A landscape with many valleys, sampled at points; each row gives a point and its height.
From any point a ball rolls to the lowest of the 2 points nearest to it. It stops when none of these is lower. Distance is the straight distance between rows; heights are no part of it.
Sufu (h 317): [  4   5  30  24  12 -22  20 -16 -10  15 -15  11  14  19   6 -18 -24   0
   5 -12]
ripav (h 357): [ 11   6  17  36  36 -31  -5 -13 -17  17 -10  -3  37  19   7   0 -13  10
  -8  -9]
tisi (h 335): [ 31  10  -8 -35  15  16 -19 -18  23 -24   5 -33 -20  27 -19 -13   7  18
  38   6]
fezo (h 241): [-10 -34  -1  27   0 -25  25  -2 -11  39 -41  10  25  -9  -6 -17 -31   5
 -30   5]
Domiz (h 164): [ -2 -28  14  28   7 -13  22 -12 -23  37 -37  30   3   2  19 -10 -29  -4
  -8   1]
zolu (h 294): [  0 -23  19 -17 -22 -12 -12   1 -26  -9 -19  11 -24  18  49  11 -10 -13
   0   3]
mele (h 526): [-17  11 -31   7   1  -6 -12  16  11   5  15 -16  23 -37 -25   5  24   3
 -21  -2]
Giki (h 261): [-10   8  31   6  -4 -23  -4 -11   0  -7 -19   5   9   2  15 -32 -14   0
 -14 -26]
Tulo (h 66): [  0 -18  20   5 -11  -2  31 -12  -7  15 -31  22 -22  -2  18 -13 -19  -4
  10   5]
bes (h 651): [-23 -37  -5  29 -12  -5  15   7 -14  19 -19  33   2  -8  10  18  -5   8
 -39  19]
pel (h 377): [-11  40   8  22  18 -21  -4  22 -26  13  18  -4  26 -13   1   1   0 -32
 -10  -2]
Rit (h 560): [-20 -35 -39 -11 -24  -2  -5  -8  23   2 -19 -19   2  -8 -23 -18  -1  30
 -29   9]
defeg (h 276): [  1 -19  -9  -5  22  35  -8  -5   9 -19  15  40   1 -13 -19  19  19  30
 -21  -6]
Velil (h 667): [ -7 -11 -26  -6 -26  34  19  24   8   3  24   5 -30   2 -10  50  19   1
   9  22]
posip (h 244): [ -5 -15  14 -33 -22   4 -10 -19  23 -37 -14  12 -15 -10  12 -38  -4  15
  -9 -28]
dip (h 670): [  6  45  17  -2  -5  12  36  25   1   7  24  -2 -20   7  -3  19  -1 -27
  25  -7]
fopag (h 315): [ 21  23 -24 -33  19   8 -44  -6  10 -18  16 -40   1   1 -14  -6  18   6
  31   9]
dudi (h 549): [  2  -3 -17  -4  20   8 -20 -15  15 -11  -4 -12   7  -5 -26  -7  13  32
  -9  -7]
sen (h 267): [ 12   5   2   4   9  33   5  14  18 -11  28  26  16 -15 -30   6  16  12
 -10  -7]
Mavi (h 668): [ 11  21  -1  -4 -11  28  28  28   1   3  28   6 -33   2  -9  44   8 -14
  21  17]
Kug (h 514): [ -7 -11 -15  34   8   3  28  -5  13  37  -9  -7  14  11 -33   0 -11  30
  -2  15]
Bepeg (h 230): [ -9  17  -5   1 -13  20  10   8  33  -7  46  -5  22 -24 -31  -1  11  -7
  -6 -27]
sasa (h 186): [ -6 -21   2  -4 -17  43  23  -9  50 -17  30  32  16 -10 -37  -3   1  11
 -22 -27]
Madaf (h 338): [ 11  12 -24 -22  25  -3 -39  -6 -15 -27  10  -4  12 -18   6  17  14  -5
  -2  20]
Bamig (h 499): [-33  23 -23  28  -4 -19   8  33  -5  20  20 -21  34 -29 -18  10  17 -16
 -30   2]
kerul (h 648): [-13 -51  -9   5 -24  -1   9  -9  -4  17 -38  23  -9 -12  10  -7 -12   9
 -24  14]
rut (h 262): [ -1 -28  14  -7   7  -2   2  -5 -25  -2 -28  30 -21  13  29  20   5  10
  -1  13]
Nusot (h 253): [-12  -8  39 -30 -14  18  13  -3  15 -34  -5  34 -22  -9  17 -20  -3   1
 -18 -24]
bukif (h 388): [ 18  13  25  13  39 -11 -16 -13 -17   0  -2   9  26   4  10   9   3   4
   8  -5]
Kiru (h 449): [-14  20  -5  29   3 -35  -6  20 -15  20   5 -19  33  -2 -11   2   0 -17
 -36 -12]
Zizab (h 204): [-18  -1  10 -10 -31  29  11   4  39 -22  35  11  21 -15 -21 -16   4  -7
 -20 -38]
zame (h 440): [ 29  13 -18   3  27 -25 -48  -1 -20   8  12 -44  29   8   2  11   0  -8
  19  11]
Timur (h 170): [ -5   5  15 -13 -14  -6  -8 -24  19 -15 -20  -6 -10   7   6 -39 -13   3
   4 -19]
femog (h 484): [-15  -1  -8  22 -15 -32  19  10   6  29 -13 -31  16   9 -22 -31 -22   1
 -19  -7]
ler (h 674): [-14  37  37  16 -24   8  40  17   9   6  26   9 -12  -2   1   0  -5 -25
  12 -19]
Puv (h 349): [ 23 -13  -6 -28  15  17 -13 -31  29 -25 -11  -8 -17  17 -19 -25   4  34
  19  -1]
Zav (h 630): [ 18 -54 -10 -30 -25 -14 -18 -26  -9   6 -50   3 -27  14  39 -15 -23  -9
  17  16]
niki (h 348): [ 13 -23 -30 -18  25  15 -13 -35  20  -5 -16 -14 -18  22 -15  -3   3  48
  26  22]
mif (h 519): [  0  -3 -19  40  29   9  21  -1   6  26   3   6  10  12 -28  23  16  35
   1  14]
kube (h 387): [ -2  16 -48  -9  17 -17 -41   8  -6  -2  24 -25  23 -20   2  12  23 -14
  -1  29]
zef (h 172): [  6   6   5 -17 -14  24  15  -6  32 -17   6   3 -23  10 -15 -14   0  13
  16  -9]
sogan (h 310): [ -3  43   7  30  35   4   9  16 -24   3  23  13  16 -13 -11  23   9 -11
   2   7]
zif (h 220): [  3 -19   2  18  13  -9  -9  -1 -30  12 -13   9   0  24  18  23   3   5
   4  12]
Kulo (h 511): [ 10 -10 -11   4 -26 -26  -5   4  -6  23 -11 -25 -23  32  22  -9 -24 -26
  24   6]
Tabul (h 389): [-11   8  27   8 -19 -18   7  16 -15  11  -6  -5 -15  18  28 -11  -7 -33
   6  -6]
Fakud (h 356): [ -4  13  17 -50 -39  -3  -9  11  -4 -30   2 -13 -46   0  36  -7   0 -34
  13  -8]
dis (h 328): [-11 -11  17 -33 -36  -2 -14  10 -15 -28  -9   3 -28  -6  40   5  11 -23
  -9  -6]
tar (h 318): [ 24 -32 -27   6  25   0 -15 -26  -4  15 -27 -10  -5  29  -8   4  -4  31
  23  26]
zik (h 280): [  8  35  -4 -34  -1   0 -25  -3  14 -18  11 -37  -9  -5   2 -20  12 -20
  29 -10]
zukin (h 659): [-32  -5 -17  20 -33  14  15  24  -2  10  15   1  -1 -16  -5  30  13 -11
  -9   5]
veri (h 171): [-12 -16  -4   7 -18  22  21  -9  28  -4  12  14  -2 -11 -21   1   2  17
 -12  -9]
kasu (h 278): [ 28  -9 -11  11  31  -7 -16 -14 -16  11  -7  -8  -5  31   2  27   9  19
  23  18]
figel (h 472): [  7   9 -41  -5   3 -39 -52  14 -21  18  14 -40  32  -4  15  15   9 -23
   3  12]
vano (h 390): [ 13  17  14 -33 -34  -6   5  -2   6 -10  -8 -25 -45  21  28  -7  -7 -33
  33  -4]
mekag (h 462): [-17  -8  -6  22 -28  -8  35   5  13  25   1 -12   6  -1 -13  -9 -13  -5
 -12   1]
Lud (h 259): [ -3  35   5   5  26   2  -6  18 -30 -17  25  27  22 -28  14  19   6 -24
 -13  12]
pabe (h 304): [ 27   2   5 -32  28   9 -38 -19 -16 -41  -4  13   7 -15  15  14  14  18
   3   7]
fizen (h 530): [  3   0 -41  28  33   6 -15   4 -11  21  10 -16  10   2 -25  30  20  22
   0  26]
Gizev (h 546): [  6  12 -11  15  27  -1  -1 -16  13   9  -2 -25  14  19 -31 -12   4  28
   7   4]
bik (h 240): [ 19  36  20 -30   9   5  -7   1  -3 -23  11  -4 -13   0   2  -1   0 -18
  24 -12]
kinu (h 439): [ 19   6  19 -12 -19 -11   9   3 -12  14 -14 -15 -36  32  35 -13 -30 -36
  40   4]
Vit (h 329): [-16  -7  35  12  -2 -16   1  11 -34   8 -15  19  -1   9  44   4 -15 -28
 -18 -11]
Puguk (h 287): [ 22  -9   5 -14  36   9 -22 -11   5 -35  -3  31   9  -9  -5   6  20  31
 -14 -11]
kuve (h 252): [  2  31  -8   6  12  27  11  15  16  -7  54  13  27 -30 -34  12  12 -10
   4  -4]
Tal (h 541): [ 12  25 -13  28  41   5  -5   3  -3   8  20 -20  21  10 -35  12  15  22
   9  15]
Siteg (h 292): [-10   3  51  -3   6   0  27   7 -21 -10  -9  29  -5   7  36  -2 -10  -7
  -8 -13]
tibi (h 504): [ -9 -14 -12  24  -4 -13  36  -6  21  36 -10 -29  23  -6 -46 -28 -29  25
 -14   2]
zunak (h 272): [ -8  23  56 -25  -3  13  18   8  -3 -22   3  22 -19  -2  17  -9  -2 -14
 -10 -27]
Modud (h 540): [ -5  11 -31  -8  11  18 -25   2  19 -16  26 -18  17 -27 -31  -5  17  10
  -3  -1]
naz (h 136): [ -1 -14   4   2  -9   6  18 -10  12  -4 -13  11 -19   1  -6  -7  -4   7
   7   5]
zabur (h 406): [ 39  14  11   0  39 -10 -38 -16 -22  -7   5 -22  26   9   5  12   7  11
  22   5]
kupip (h 664): [-23  -1 -38  -6 -33  15   1  31   8   4  26  -9 -14 -19   0  36  26 -19
   7  11]
tedo (h 586): [  6 -41 -22  -5 -34 -26 -15  -9 -14  19 -31 -18 -24  18  33 -21 -34 -22
  10  13]
losem (h 237): [  2  -2  41 -24  19   9   9 -11  19 -32 -13  37  -6   6   9 -28  -4  19
  -4 -31]
pige (h 644): [ -2 -59  -6 -25 -23   0  -5 -26  -7  10 -55  21 -24  -9  23 -23 -13   5
  -2  11]
Tesu (h 192): [  5  32  22  -5   8   1   1  14 -20 -12   8  12   4 -12   8   6   7 -23
   7  -1]
kizud (h 436): [-23  12  11  19 -37 -10  22  13   7  13   6  -6  -6  -8  11 -15 -10 -25
  -6 -11]
kemup (h 654): [-31 -12  -3  39 -27   4  23  24 -11  13   3  24  13 -16   5  21   3   5
 -34   2]

For each start below, name the point where the ball stops.
zame | Timur
Mavi | zif
pige | zif
dudi | Tesu
mif | losem
figel | Tulo
kuve | Tulo
ler | losem
